Each row is a point on a landscape with many valleys, with its height.
A ball rolls from a point to the lowest of its 6 nearest points, and stops where none of them is lower. Distance is the straight distance between rows; heights are no part of it.
dipoz: 165  71  89  83  76  90 150 136 128  75 113  68  92 117  88 124 126  58  84  69  height 60.3
Nunar: 134  86  84  98  87  87 128  83  99  67 145  79  92 135  71 118 117  49  91  57  height 47.3
pesa:  64 105 113  91 107  85  84 125  94  68 118 129 113  54 112 109 100 133 108 147  height 26.4
kazek: 162  81  77  95  94  77 114 144 127  99  88  98  91  95  92 120 100  94  71 110  height 36.4
Sodul: 142 106  77 131  99 125 133  89 104  94  83  70 114 151 109 107 118  64  91  54  height 70.0
gav: 141  97  98 112  90  88 131 118 106  80 107  72 113 138  70 118 106  64  86  57  height 20.9
sak:  82  76 119 102  94 101  70  96 105  86 116 106 100  84 107 104 103 107 111 107  height 30.6
Sis:  39 108  93  75 114 127  81  73  84 109 123 134  72  74 144  66 130 105 125 106  height 24.7
pudo: 115 117 106 128 103  98 103 134 107 119  45  87 117 109 101 115  69 140  85 121  height 9.3
sozoz:  81 102 105  99 118  85  87 142  79  84 104 136  94  56  92 107  88 169 111 149  height 35.5
Merat: 116 113  93 135 105 118 108  86 101 115  71  72 117 132 105 104  94  86  93  66  height 58.4
lozel: 115 102  76  85 104  85 125  52  93  84 133  88  80 132  78  88 101  54  94  58  height 40.6
pip:  93 116  98  99 110 108 115  54  88 119  91  85  94 121  99  70  88  90 116  76  height 35.4
Tisa:  87  79 112 107 104 119  76  78  97 105 118 110  95  79 110  96 110 107 113 100  height 24.4
rovu: 105  57  73 109 111 137  92  92 113  80 133 109  99  85 143 129 122  47 108 110  height 10.8
let: 109 117 122 109  91  68 109 114 100  87  88  90 112 111  67 103  73 118  93 115  height 9.2
Bor: 110 144 110 120  67  79 116 112  83  80  43  74 124 143  58 100  58 142  91  96  height 6.7
Lelo: 109  68 114 123 116 140  77 111 119 137  87 105  92  74 135 117 117 110  99 110  height 28.8
pamoz:  76  93  95  69 106 108 108  44  92  89 130 108  64 111 116  68 111  76 113  97  height 24.6
guge:  79  82  82 103 122 149  74  58 116  99 137 113  96  69 171  89 136  64 114 124  height 35.9
fonik: 163  95  77 107  96  86 120 146 125 115  66  88 101 101 103 109 100  90  67  98  height 24.8
napub:  90  99  98  58  98  95 132  47  90  82 129  96  56 147  98  77  98  60  92  90  height 36.1
Bub:  98  62  88  89 120 128 100 124 121  84 139 117 114  63 142 144 109  29 109 120  height 15.4
dobi: 104 127  96 104  86  87 113  80  86  88  79  63 119 149  71  94  80  81  94  44  height 9.8
Bofon: 109  72  69  68 124  55  99 148  68  71 101 117 110  62  75 135  66 143 100 131  height 48.8
Beri: 117 119 116 113 113  69 119 126  86  92  78 105 111 104  62 108  61 141  91 127  height 8.7
relen:  68 101 107  79 101 105 103  63  81 113 116 116  67  99 100  61 111 108 126  91  height 22.2
vavi:  92 100 122  89  89  62  93  85  96  82 118  91 104 114  58  96  83  91  95  82  height 13.6
zov: 113 128  80 115  98 109 122  62  88 100  78  71 105 152 104  87  92  74  94  53  height 40.5
meno: 140 115  75 112 117  87 110 143  94 116  34  93 115  97  97 112  66 135  76 115  height 9.6
kuzi:  85  54 100 104 120 136  75 115 122  97 109 110 102  63 159 128 115  77 110 120  height 9.9
Ser:  70 116 118  93  94  68  78 111  84  74 122 127 107  72  83  95  96 151 103 129  height 4.2
tevid:  50 105  88  59 112 123 105  55 108  83 143 126  70  95 152  67 122  55 110 117  height 31.1
Bod: 116  88 116 132 114 124  98 108 117 127  80  85 108 101 110 113  99  94  99  94  height 59.6
Kuzeg:  83 115 120  96  91  57  91 104  80  72 123 118 109  92  56  92  87 140 106 129  height 14.6
Toz: 100 135 111 102  73  70 111  96  89  80  72  74 128 139  55  90  64 107  97  81  height 6.5
tibe: 117  84  72  77 106  50 113 137  80  55 110 119  93  87  71 139  71 117  87 133  height 30.3
Zama: 105  90  94 118 114 142  86  50 106 129 109 103  86  99 141  81 122  91 106 102  height 25.4
kemet:  92  84  89  91 107 122  89  53  97  93 129 102  81  99 126  86 113  75 109 100  height 22.0
fakot: 140 108  94 112  91  92 121 143 120 104  62  84 114 128  96 113  86  88  78  90  height 16.5
mesiz:  50 106 112  93 103 122  52  98  92 115 117 127 101  57 123  79 127 130 122 103  height 25.6
vas: 145  71  81  78  65  87 151 114 111  44 154  80  96 124  74 136 124  44  93  64  height 44.1
vize:  59 133 116 111 103 121  78  88  91 154  76  95 103  83  96  69 108 137 134  87  height 23.2
Ruzum:  70  80 103  78 110 108  79  93 101  71 142 111 121  65 122 108 112  72 119 111  height 19.2
goreg:  87  93  86  69 129  66 104 149  83  63 117 134 115  52 105 134  78 131 106 155  height 57.8
Zos:  80 127 128  91  90  78 104  85  89 101  84  79 118 115  61  76  76 111 111  82  height 8.3
fabe: 154 114  61 103 112  58 127 155  75  86  48  88 121 106  62 116  70 126  76  86  height 15.7
per:  75  78 112  80 103  87  87 117 111  67 131 116 116  70 111 118  97  81 107 134  height 26.8
vife:  85  70 109 133 120 152  62  89 109 138 102 113  97  64 157 106 136 115 115 109  height 26.9
mifa:  89 107 123 118 103 108  87  84  98 129  92  93 114 100  90  82  93 117 117  87  height 19.0
som: 161  87  74 121 104 126 157 110 118  94  89  61 108 143 121 118 136  52  87  61  height 78.4
luk:  83  92 100  81 121  90  93 148 110  90 119 131 114  35 131 119  95 105 111 167  height 46.3
mefeb: 124 127 102 115  88  70 129 132  95  77  55  80 114 140  68 115  68 116  76  94  height 8.9
rabe: 136  72  80  94  88  80 108 137 119  91  96 104  87  91  91 127  94  91  73 115  height 45.9
gozo:  90  92  77  71 104 112 102  43 102  78 136 104  70 118 136  79 113  53  95  96  height 25.7
vigod: 132  93 104  97  80  63 119 119 112  66 120  90  98 129  57 118  97  80  73  90  height 13.8
gubuv: 124  79  79 105  96 110 110  84 102  75 138  92  96 120  88 119 111  56  96  69  height 43.6
lim:  51 100 119  84 109  93  67 112 105  77 134 118 123  54 120  99 114 104 121 127  height 26.3
sika: 118 115  96 119  99 108 108  71  95 103  84  70 121 137  85  99  90  75 104  60  height 25.3
fel:  19 112 104  57 111  97  88  91  69  92 126 134  82  86 105  66 116 106 125  93  height 27.0
Tud:  60 135 130 104  95  95  65 120  83 113 105 140 100  58  78  85 110 166 107 130  height 30.5
lonu:  98  52 103 119 116 150  71 104 116 114 108 107  92  72 143 118 124  90 101 114  height 19.8
dofa: 122  79 111 116 108 108  90 125 120 111  81 100  88  80 106 115  94 121  82 126  height 52.7
vutel: 108 128 113  99  80  62 112  93  92  77  90  75 123 137  45 100  67  89  87  77  height 7.1
Vozup:  79 118 107 102 101 139 105  45 110 150  98 113  63 104 142  49 121  95 115 105  height 11.2
Nuret: 101 108 131 120 103 109  82 124 110 124  86 111 106  73  98  96 101 148 104 134  height 41.4
Ker: 106 139 116  91  80  35 117  96  84  66  91  83 127 139  36  95  63 100  82  89  height 7.8
finet: 124  85  93 128 110 129 106  82 115 118 102  93  92 121 109 109 112  67  93  73  height 44.7
vises: 101  89  96 100 122 106  78 149  88 115  79 133  90  36 119 110  98 179 104 152  height 30.1
linov:  31 140 115  75 100  79  58 120  78  86 130 144 113  52  94  85 110 143 105 134  height 36.0
Sezaz:  72 140 136 120  96 109  78 108  96 149  73 101 115  79  89  74 108 150 121 110  height 44.5
fizi:  82  94 121  83  87  68  80  89  90  77 129 101 107  94  76  91  87 110 102 103  height 30.4
madav:  88 100 107  99 113  80  92 129  86  74 108 121  98  70  87 109  88 149 101 145  height 24.1
nis:  85  87 107  94 110 112  77 139 111  92 102 128 101  44 136 112 102 137 101 154  height 33.5
redak: 100 112 114  85  98  64 109  77  90  90 106  79 108 130  56  86  79  84  98  71  height 9.1
bof:  39 116 114  67  98  78  65 111  90  80 132 132 119  58 103  83 112 119 112 123  height 33.2
riva:  94 120  92 119  62 100 103  67  80 105  49  56 111 152  75  97  81 127 109  52  height 33.9
dib:  91 135 123  83  86  49 105  89  82  86  94  87 121 124  46  73  68 110 101  87  height 7.6
von: 112  85  79 106 107 134  88  50 110 103 126  99  77 105 141  88 119  66  94 102  height 26.0
kivag: 126  99  97  95 108  45 121 132  82  63 103 111 101 112  46 122  67 123  84 124  height 12.4
nol:  92 148 127 111  94  71 111 104  84  93  73  92 121 111  57  87  68 144 105 108  height 8.2
mokim: 101  93  88  74 102  87 116  52  87  80 132  91  81 129  79  86  96  61  98  64  height 30.0
zisi: 140  84  85 106 128 100  86 144  95 143  59 116  96  48 111 114  84 160  84 140  height 15.5
Dep:  77 140 125  82  80  49 104  95  70  92 107 111 109 100  43  71  81 149 108 112  height 11.0
Nev:  45 100 100  63  97 120 117  51  94  80 136 123  60 118 134  62 120  70 113 112  height 30.9
liki: 107 109 123 117 108  96  99 122 106 123  70  98 105  94  86 110  82 138  95 124  height 15.9
dogi:  49 140 127  69  84  64  83 100  73 119 106 123  90  82  54  59 103 144 114  97  height 17.7
sul:  99 134 124 120  89  90 106 110  90 105  53  87 124 116  73  96  70 141  95 114  height 7.9
safi: 125  95 104  99  92  66 112 126 104  76 104 101  94 116  66 115  75 103  73 114  height 14.2
nefi:  86  65  93  85 110 106  85 128 130  88 120 113 110  62 135 142 106  64 102 139  height 20.4
bulen: 113  90 119 104 100  90  91 126  99  98  96 109  96  80  87 104  88 137  98 136  height 31.4
Ladu: 131  42  79 117 111 145  92 118 127 126 102 104  78  84 150 132 129  69  87  98  height 26.6
vadom: 143  95  75  81  98  31 137 145  84  58 106 101  93 115  41 130  76 104  77 108  height 19.5
Gifep:  82 125 104  88  89  79 120  71  75 100  73  69 116 142  66  84  69  97 115  62  height 8.0
lolo:  97 118 102 104  97  95 105  78  86 101  86  72 111 137  77  94  80  85 105  65  height 11.3
latu:  90  56  94 122 122 159  71  96 115 112 112 115  99  64 165 122 129  86 111 120  height 22.6
Gobe: 144 114  88 100 100  54 133 142  97  78  78  92 101 127  56 119  70 102  67 102  height 11.6
Bufu: 154  87  87 104  91  93 130 143 129 101  78  80 102 129  94 120 120  68  82  78  height 40.7
renok:  84  73  99  77  93  87  95 106 106  54 135 103 116  90  99 130 102  66  98 113  height 33.4
raba: 126 125  88 122  75  89 110 135  98  93  28  78 110 138  86 123  64 133  77  92  height 8.4
kig:  77  81 121  96 100 107  74 120 108  86 112 119 107  69 115 104 106 119 106 132  height 28.1
fuvaz:  62 127 107 111 112 144  81  66  87 166  92 117  78  81 121  61 121 128 132  95  height 23.1
geni:  81 130  95 117 109 131 110  55  86 142  66  80 103 121 123  69  96 108 119  85  height 39.7
rere:  93 149 115 102  83  52 111  93  77  76  67  87 131 134  46  87  56 134  95  97  height 7.2
sabet: 109 106 126 114  98  90  98 103 105 101  86  87 114 109  76 102  84 108  96  94  height 12.6
Kato: 123 109 100  96 114  34 131 136  66  59  94 104 104 117  30 122  56 122  84 107  height 13.0
beve:  63  91 124 106 102 121  59 121 105 105 108 125 106  54 130  96 123 137 115 131  height 5.8
pes: 103  87 112 125 114 132  86  75 102 132 100  98  98  91 117  90 105 101 119  97  height 29.0
Detul:  89 125 109 113  90  96  93  80  92 113  65  70 124 126  85  89  78 106 105  68  height 8.6
Kadop:  83  95 130 128 112 142  73  91 104 150  88 109 101  69 121  90 122 137 120  98  height 36.2
kivi: 107  93 104  88  92  76 102  78  96  73 132  85  98 121  64 104  88  68  96  73  height 16.0
kod:  93 129  80  85  99  89 136  58  75  88  86  72  98 158  78  79  81  68 102  54  height 16.6
zol:  90  87  89 121 110 154  73  51 111 134 117 117  80  82 170  75 133 102 109 118  height 36.9
Fumo:  61  81 116  85 114 112  77 113 112  88 144 122 122  46 134 108 113  75 127 131  height 25.2
dilab: 129  85 112 121 100 110 112 122 119 114  85  85  99 115  95 117  99  76  88  83  height 50.5
Zupi:  57 125 121  93  94 114  67  95  82 137 103 115  90  76  93  69 115 136 125  89  height 35.8
givo:  59 139 135 110  87 108  56 112  94 132 100 137  95  58  91  82 120 165 111 119  height 52.8
Kavu: 131  70  90 102  88  96  95 132 128 104  88 105  89  85 105 125  97  98  75 116  height 54.0
pab: 146  77  67  79  86  64 120 133 109  75 105 106  89  98  85 129  97  92  75 115  height 35.7
nid: 120  54  99 115 107 127  85 129 125 124  89 106  93  77 135 126 107  96  87 117  height 34.3
Vub: 116 109 100  96  91  81 120  79  96  82 117  73 108 140  59 100  91  64  90  53  height 11.9
Bil: 163 102  67  91 104  58 139 148 101  85  84  94  99 108  69 121  83  95  67  94  height 6.2
ranak: 131  86 108 117 102 102 104 136 122 124  67  96 103 101 110 116  92  98  74 106  height 71.7
duvif:  85 101 105  66 101  75 114  57  77  83 123  89  83 127  65  82  84  81 106  67  height 28.4
Gaf:  75 110 128 112 101 114  65 107 102 130 100 121 101  63 104  85 118 146 114 121  height 36.5
mub: 120 102  76  79  93  92 129  48  97  74 144  89  73 136  98  86 112  40  82  68  height 47.4
Nuni: 120 133 100 132  69  87 111 116  89  90  35  73 113 141  76 118  61 152  82  94  height 7.4
Dofer: 117  92 110 100 105  74 107 126  96  81  97 116  93  93  71 115  78 122  82 132  height 16.2
puvuf: 120 103  82  99 104 112 105  51  99 105 125  96  81 126 107  84 108  59  99  79  height 50.8
sep:  42  99 100  79 112 115  69  86  87  99 133 120 102  63 132  86 122  96 125  98  height 21.9
Lin: 113  71 103  99  91  92  97 102 108  75 121  93 100 112  85 123 104  69  92  88  height 31.7
nus:  72  90  97  60 101  88 117  51  76  81 123 103  66 126  90  71  98  79 110  87  height 35.3
siv:  88 106 108  90  98 131 115  40 121 132 103  96  62 128 141  60 115  66 101 102  height 34.4
miko: 133 105 105 117  95  95 123 127 117  88  88  78 108 130  75 118  96  78  88  74  height 19.1
tobe: 163  52  68 108 105 122 129 135 131 130  91  82  86  99 133 129 143  59  81  75  height 67.0
mebed: 128  74  69  96  87 106 123  94 103  59 153  93  93 116 100 133 128  41  97  79  height 39.5
Fil:  95 112 100 105 109 127 105  54  97 143  93  97  90 107 120  71 104  98 118  89  height 25.5
giga: 115 128  83  96  96 114 131  47 109 108 100  82  82 149 109  73 102  53  85  73  height 2.5
sefe: 117  82  98  93 111  86  91 134  96  94  95 120  86  59  99 115  86 136  88 148  height 44.9
biko:  81  70  96 102 113 130  80  95 107  86 126 108 111  67 135 117 116  66 115 112  height 15.2
Nozet:  42  96  95  62 112  99  96  70  74  84 132 126  86  93 118  71 111  93 121  99  height 7.0
gat: 144  66  76  86  84  93 116 136 123  80 119  98  88 101 101 134 122  64  86  89  height 41.3
Zak: 149  91  84  95  92  71 126 138 126  87  87  91 102 113  81 118  93  84  71  94  height 20.6
vaso: 129 123 103 113 107  83 119 136  97 104  46  93 113 113  81 113  63 135  85 116  height 9.4
pofi:  88  78 100  83  98  87  94 132 117  64 122 118 105  78 112 134  87  93  99 139  height 37.0
mar: 106 112  99  89  97  83 111  68  86  92 108  83 101 124  74  88  85  72 104  64  height 16.1
seru: 127 117 108 113 101  75 119 133 105  94  71  91 114 122  76 109  74 111  80 106  height 9.5
migez:  55 103 101  90  97 151  86  54 121 138 113 125  56  97 175  52 137  87 110 114  height 37.4
dek:  73  98 101  83 133  80  91 151  80  77 109 135 109  40 107 116  93 150 111 155  height 42.6
noz: 143  87  70  90 121  51 112 147  73  95  72 110 102  78  53 126  62 135  85 112  height 12.5
pas: 119  83  87  84  91  65 108 130 102  61 119 105  91  97  85 131  85  93  82 127  height 30.8
zupe:  67  72 108  97 123 130  71 116 116  97 126 117 115  52 146 113 121  87 119 125  height 21.2
Barul:  64  90  86  93 114 142  89  51 112 111 129 120  77  87 171  61 130  83 108 111  height 38.3
Ger: 150  71  83 118 104 123 128 124 129 114  91  78  91 117 113 127 130  60  88  72  height 56.3
pebi:  67 117 117 117 106 136  66  86  91 160  91 115  91  67 117  75 125 142 127  96  height 34.2
Zep:  81  97 119  84  94  81  90  75  91  98 115  99  98 101  81  80  97 107 108  87  height 26.5
Fison: 136  72  92 119  99 117 118 108 120  94 115  88  91 123  96 120 121  58  86  71  height 47.2
zem:  78 112 131  87  87  71  85  94  88 102 114 103 108  87  72  75  95 129 107 106  height 24.2
Luf: 108 114  95 116 101 141 105  39 124 150  88  88  86 126 153  66 111  65  94  92  height 47.1
Kegu: 115 100 117 125 104 115 101 112 114 124  68  83 115 108  98 109  89  98  91  91  height 44.8
Mutu:  26 121 110  73  98 102  58 107  84 108 116 141  93  62 106  74 122 130 118 103  height 34.7
lita: 135  81  88 142 112 142 111  89 121 120 102  93  94 117 123 111 126  63  93  89  height 38.4
lovar: 112 111  87 104 102 129 110  41 111 124 107  90  75 127 133  71 112  58  92  91  height 39.0
bufo:  72 141 128  99  88  90  89  86  87 131  76  89 122  92  76  70  91 134 122  89  height 10.0
tepuz:  86 133 106 118  56  93  99  91  90 102  48  65 122 141  68 100  70 158 100  85  height 6.6
gusa:  90  72  81  80 104 105  97  89 105  57 151 108 119  87 113 129 114  35 113  98  height 37.2
tozu:  44 111 120  67  98  89  90  90  76 114 119 120  78  93  83  65 108 126 124  85  height 34.9
Ligot: 151  82  79  75  73  51 142 136 109  62 129  97  91 115  68 136 101  78  75 103  height 21.1
pume:  34 111  94  61 115 119 109  68  96  91 137 131  72  93 146  61 129  69 121 118  height 24.5
gavis:  36 102 117  68 121  93  65 105  94  89 140 124 123  52 117  82 122  90 127 121  height 31.0
sorel:  84  68  82 101 131 147  84  90 117  98 139 123 112  55 164 115 130  42 120 130  height 10.3
Dubos:  98  95 116  97  91  70  96 108  96  66 119 116 103  95  70 109  82 120  96 127  height 25.9
dareb:  56 156 122 117 100 123  62 108  94 169  66 104 112  71  86  76 114 154 122 103  height 88.7
Zoz: 155  93  70 104 123  79  97 142  90 118  61 106 111  66  83 112  76 133  77 119  height 10.4
Tur:  67  95  99  59  96 107 129  44  94  77 131 110  54 134 122  69 112  61 100  99  height 29.7
tup: 115  99 107 118 106 109 104  81 102 110  99  85 107 117  89 100  96  82 102  77  height 32.1
Pid:  92 107 131 109  90  87  83 103 103 102 103 104 109  93  81  96  90 129 100 113  height 19.6
komaf:  84 109 139 116 102 134  68 125 110 130  95 121  95  54 122  97 119 157 111 134  height 1.5
pafut: 135  82  71  72 113  29 123 151  69  67  97 108  98  87  38 137  64 117  84 105  height 23.7
tutog: 138 116 109 103  87  69 127 128 110  69  88  77 114 138  59 112  83  83  76  86  height 10.7
zivag: 112 118 105 129  86 110 104 114 103 100  58  69 119 132  94 112  83 104  93  74  height 17.8
vizu:  84 115 128 110  98  86  82 116  91  95 104 131 100  71  82  92  98 158 105 135  height 10.2
nupo:  88  68 102  90 107 115  84 135 124  84 114 122 111  58 137 127 104  89 102 143  height 23.6
kasen:  63 150 132 100  90  90  84 107  85 126  85 114 110  81  62  75  96 161 117 113  height 16.3
ket:  36 120 118  68  88  77  65 106  75  99 123 129 101  71  86  72 112 134 111 107  height 37.8
pako: 125 120  93 104 110  48 139 133  77  71  69  96 116 124  41 113  52 125  85 106  height 12.0
vufa:  96 131 109 112  71  89 101  92  89  95  60  65 131 137  71 102  70 121 102  80  height 6.1
vef: 161 106  65 113 105  78 113 154 108 116  44  94 115  93  99 112  90 114  68 103  height 11.5
bolo: 103  75  87  83 105  76 102 134  96  67 106 119  98  75 103 129  82 113  93 141  height 5.2
Selit:  73  86  77  78 114 109  87  60  97  80 141 109  99  90 138  93 114  66 115 100  height 23.3
satud:  95 114 107 126  91 115  94  92 103 120  55  71 129 126  98  97  88 112 112  77  height 20.8
boges:  94  82  87  85 125  97  84 151  93  93  95 130 103  40 130 119  91 141 102 155  height 48.3
kofo:  44 114 101  89 109 121  70  83  81 130 114 133  72  69 118  68 124 126 127  93  height 31.6
Vomol:  69  77 113  79 116  96  85 117 118  82 154 121 125  48 120 125 111  52 120 140  height 24.0
zad: 159  95  66 104 104  71 122 145 106 103  69  93  98 100  85 115  88 102  71 104  height 15.3
Mipa:  93  68 115 111 100 117  72 117 113 106 112 109  92  73 119 114 110 106 106 122  height 33.6
vum: 151  97  78  99 119  59 118 144  87 101  69 104 101  94  71 118  71 119  76 113  height 12.3
sar: 116  87  83 133 108 152  83  53 117 127 117 103  84 105 148  90 129  70  99 106  height 33.1
fifo:  77  99  96  88 106 122  90  54  89 121 117 111  73  87 126  66 118 103 119  96  height 20.5
zuz: 101  51 100 105 110 133  67 125 125 126  88 110  94  54 161 127 117 104  96 132  height 21.3
sug:  72 105 127  94  91  95  68 102  94  95 117 120 107  73  96  89 110 132 111 117  height 23.8
gab:  81 132 103  75  89  69 127  67  69  84  87  73 100 153  57  81  68  78 107  52  height 8.8
bip:  87  77  95  78 100  93  92  65  83  80 137  97  89  99  96  91 103  78 107  85  height 28.5
Nam: 118  62  93  93  95 106  94 137 126  81 109 106  88  86 115 139 103  75  90 115  height 7.7
siru:  64 101  93  84 114 118  89  61  89 103 126 114  75  95 138  63 119  92 122 103  height 17.9
Lalez: 118  44  68 108 112 138  98 110 121  97 118 112  91  88 150 135 129  52 101 102  height 16.4
Nede:  98 131 114 131  76 101  98 110  97 108  44  76 126 120  84 107  68 147  97 102  height 6.9
Sumu:  53 116 121  92  94  96  58 116  90  93 119 131 107  55 103  86 116 143 114 124  height 33.7
zuvig: 150  83  85 120 101 114 138 135 120 112  68  63 107 133 118 118 120  67  79  59  height 63.5
Boda: 102  82 112  96  89  95  88 108 106  75 121 101  98  96  90 113  95  98  93 116  height 12.2
zolug: 134 131  65 128  79 129 126  53 106 112  75  64 108 166 128  87 113  65  79  50  height 82.7
daka: 101 118  85 124  89 115 105  68  88 104  69  68 114 147 102  96  91  90 102  57  height 45.5
Pom: 110 127  73 121  94 124 120  53  96 111  72  71  96 153 124  85  97  79  95  59  height 66.3
kezo: 120  66  89  94 110 108  76 133 121 117  84 122  93  55 128 119  98 130  86 146  height 39.4
dutod:  77 139 114  83  75  64 107  83  76  94  70  69 119 143  54  76  62 116 109  70  height 6.8
zub: 162  76  74 112  90 108 155 100 112  74 133  69  96 133  83 118 127  47  88  54  height 66.1
dud: 119 101  91 135 118 140  98  54 110 138  96  90  94 115 132  87 116  79  97  87  height 37.1
Gepof: 122  60  91 118 102 117  93 103 116  95 117  98  86 105 111 124 115  73  93  91  height 28.3
foge:  93 127 117  75  91  47 117  82  81  86 101  77 110 138  45  82  71  89  98  68  height 8.1
Zon: 137 107  79 115 101 101 128  80 103  87 117  74 106 141  88 102 116  51  93  45  height 40.4
lopo:  99  64  96 103 100 114  83  87 102  83 129 104  98  96 109 108 112  74 108  98  height 20.7
sigo:  98  91 130 115 101 104  81 112 112 109  92 104  99  85  97  96  91 126  99 119  height 32.9
geko: 125  77  90 131 117 140  93  75 113 120 105  99  86 104 130 105 122  77  96  92  height 26.1
Vedu: 142  64  77 116 102 127 122 107 121  93 124  97  86 112 116 130 134  49  94  78  height 39.6
nas: 134 118  73 124  95 120 126  64 102 104  91  77 107 147 110  92 103  56  89  58  height 66.5
dilo: 105  78  89  70  93  87 105 133 120  61 124 116 106  76 114 142  97  59  91 130  height 27.1
laf:  89 124  95  95 107 119 123  45 103 129  92  90  80 125 116  62  98  74 108  93  height 38.6
dulaf:  65  89  89  72 131 106  98  66 102  87 161 120 111  72 143  96 121  35 126 119  height 27.3
Zomu: 114 113 106 116  84  92 114 116 104  88  72  77 124 140  76 111  81  97  89  79  height 11.1
gutug: 105 125 118 100  98  41 112 102  72  70 103  99 121 116  37  97  65 129  91 114  height 9.0
petiz:  80 152 115  98  56  70 107  86  72  86  54  68 128 140  55  81  58 153 105  85  height 7.3
Reman:  38 138 124  70  86  88  72 101  80 126 101 129  85  74  66  65 107 147 116  93  height 25.8
Pite:  68 146 117 107  73  86  95 101  87 115  58  77 127 114  72  75  75 149 114  92  height 7.5
rokub: 171 104  60 103  92  74 133 150 119 101  42  80 113 108 100 110  97 102  69  89  height 15.8
Bima:  99 111 128 124 104 111  94 103 109 124  71  82 118  98  98  99  90 118 106 100  height 27.4
gamop: 108 129  87  78  97  90 142  50  91  89 109  83  79 160  75  77  93  52  90  60  height 41.0
bar: 120  73 121 118 108 117  87 124 127 133  78  97  95  85 118 117 101 113  88 115  height 50.1
ruz:  92 125  82 123  91 129 103  56  91 121  51  69 111 137 115  85  90 107 114  71  height 53.6
Robem: 124  60  73 101  91 120 114  87 110  69 141  99  91 113 114 133 130  45  97  77  height 41.2
nif:  65 132 101 118 108 134  90  70  86 164  71  92 103  93 121  68 111 133 133  87  height 30.7
seka: 136  90  93 120 102 111 115 139 127 114  64  78 108 122 110 117 104  80  83  76  height 54.6
gunam:  92 135 131 114 100  83  98 112  84 107  87 110 113  85  70  89  84 156 108 128  height 10.1
pali:  79 127 106 109  87 108 102  78  88 122  58  71 124 122  94  81  84 124 117  72  height 11.7
kap:  86 120 130 119 106 112  74 130  96 122  91 135  94  56 102  98 110 171 108 140  height 55.6
gebu:  68 142 118 117  91 112  83  94  94 141  59  76 125  98  92  79  89 142 124  81  height 3.1
Puni: 100 120  86 129  75 113 106  84  94 103  53  60 118 152  92 107  80 107  98  56  height 28.9
debaf:  99  81 103 135 113 147  84  71 108 145 102 107  97  79 135  91 125 107 117 102  height 31.2
Tet: 108 135 116 115  93  65 118 123  89  85  66  95 122 123  61 106  62 133  87 109  height 8.5
vubez: 148  59  70  85  72 107 145 115 112  57 144  87  95 118  99 142 135  40  94  66  height 43.7
fusur: 123  66  79  73  77  92 118 127 114  49 139 102 102 109  96 148 114  46  90  91  height 31.3
Mon: 120  98 111 105 113 100  95 136 107 124  73 111  92  73 103 106  85 150  91 135  height 29.6
Nife: 140  61  84 122 111 132 113 122 127 123  93  87  88 106 119 128 123  66  84  83  height 55.9
lozu:  47 101 110  70 102 100  66  90  80  94 129 119 102  66 113  78 123 112 121  96  height 28.7
Dezi: 112  64  77 119 110 140  93  79 115 100 125 110  82  96 137 127 126  61 101 106  height 15.6
ziz:  54 100 109  73  93 139 106  51 110 111 123 121  48 109 151  52 129  76 110 115  height 41.5
nikar:  77  79 101 106 114 131  70  83 102 105 122 114  97  71 142  91 126 100 122 106  height 20.1
mopa: 149  64  81 107  98 109 112 141 135 123  84  86  93 101 114 124 119  73  78  84  height 76.4
Rek:  16 141 121  55  86  78  63 112  66 110 118 147  89  71  73  73 104 147 107 110  height 28.6
fod:  88  99 120 122 108 125  79  81  96 141  97  99 106  80 109  80 114 117 124  95  height 27.5
biga: 114  99 103 103 113  54 118 129  77  84  90 113  99  96  53 115  58 135  91 125  height 9.7
rol:  76 113 100 114 117 139  85  59  97 157  97 108  85  81 133  64 120 115 124  98  height 19.4
ruri:  93 105 104 104  97 148  99  38 126 155 100 100  67 111 160  58 128  80 105 110  height 30.2
pari:  82  92  83  74 106 130  98  44 114  96 132 111  67 103 157  69 123  64 105 111  height 28.2
Biv: 127  69  96 131 117 135 102 121 122 130  84  90  93 103 125 123 113  80  89  89  height 63.0
rab:  99  82 128 122 107 123  74 110 116 129  93 103 101  74 109 105 109 125 106 116  height 40.9
tadin: 136  78  93 104  89  99 122 115 115  81 120  82  99 131  72 120 119  63  84  68  height 32.4
serom:  65 124 129  70  87  63 108  85  79 105 101  95 101 113  57  64  83 117 116  84  height 12.1
dola:  81 151 133 125  99 117  82 127 103 139  61 103 121  78  96  96  98 170 113 124  height 66.8
ganed: 111  66  86  85  76  94 105 123 118  65 127 105  99  97 102 144 109  56  89 103  height 26.2
Fakon: 134 112  76 141 100 136 121  68 109 117  81  74 109 148 127  94 116  66  90  63  height 84.5
Zoki: 147  81  65  87 107  60 108 148  91  95  85 109  97  83  74 124  76 118  76 117  height 18.0
natip:  90  98  94 101 106 132  89  46 108 125 115 104  69 102 141  64 122  90 111  99  height 19.9
Zisa: 106  84  71  84  99 107 100  67  98  59 145  92  95 110 107 120 113  47  98  80  height 38.5
pezo:  71  90 116  88  92  89  74  89  92  89 122 110 105  85  98  85 102 110 113 105  height 34.1

Call two points neighbours if one is among the 6 nearest of the other. Go from one point of each pair to the other, from neighbour to neighbour, staying as low as possible. Name the highest point that can't be avoided.
gebu and kuzi => vize
komaf and Vozup => mesiz
Bil and giga => laf
vufa and Bil => Gobe
Vozup and Nozet => natip
gebu and vufa => Pite
Boda and Vozup => sep
Boda and kuzi => lopo
Ser and bolo => Dofer
vufa and Ser => vizu

Two balls start at each pair of points below. Name the first point that both come to, or write -.
boges and Mon => zisi
vef and dofa => meno
geko and Vedu => Dezi
mub and Zon => redak
Ger and Sodul => -
Ladu and lita => Dezi
Fison and Nife => Dezi
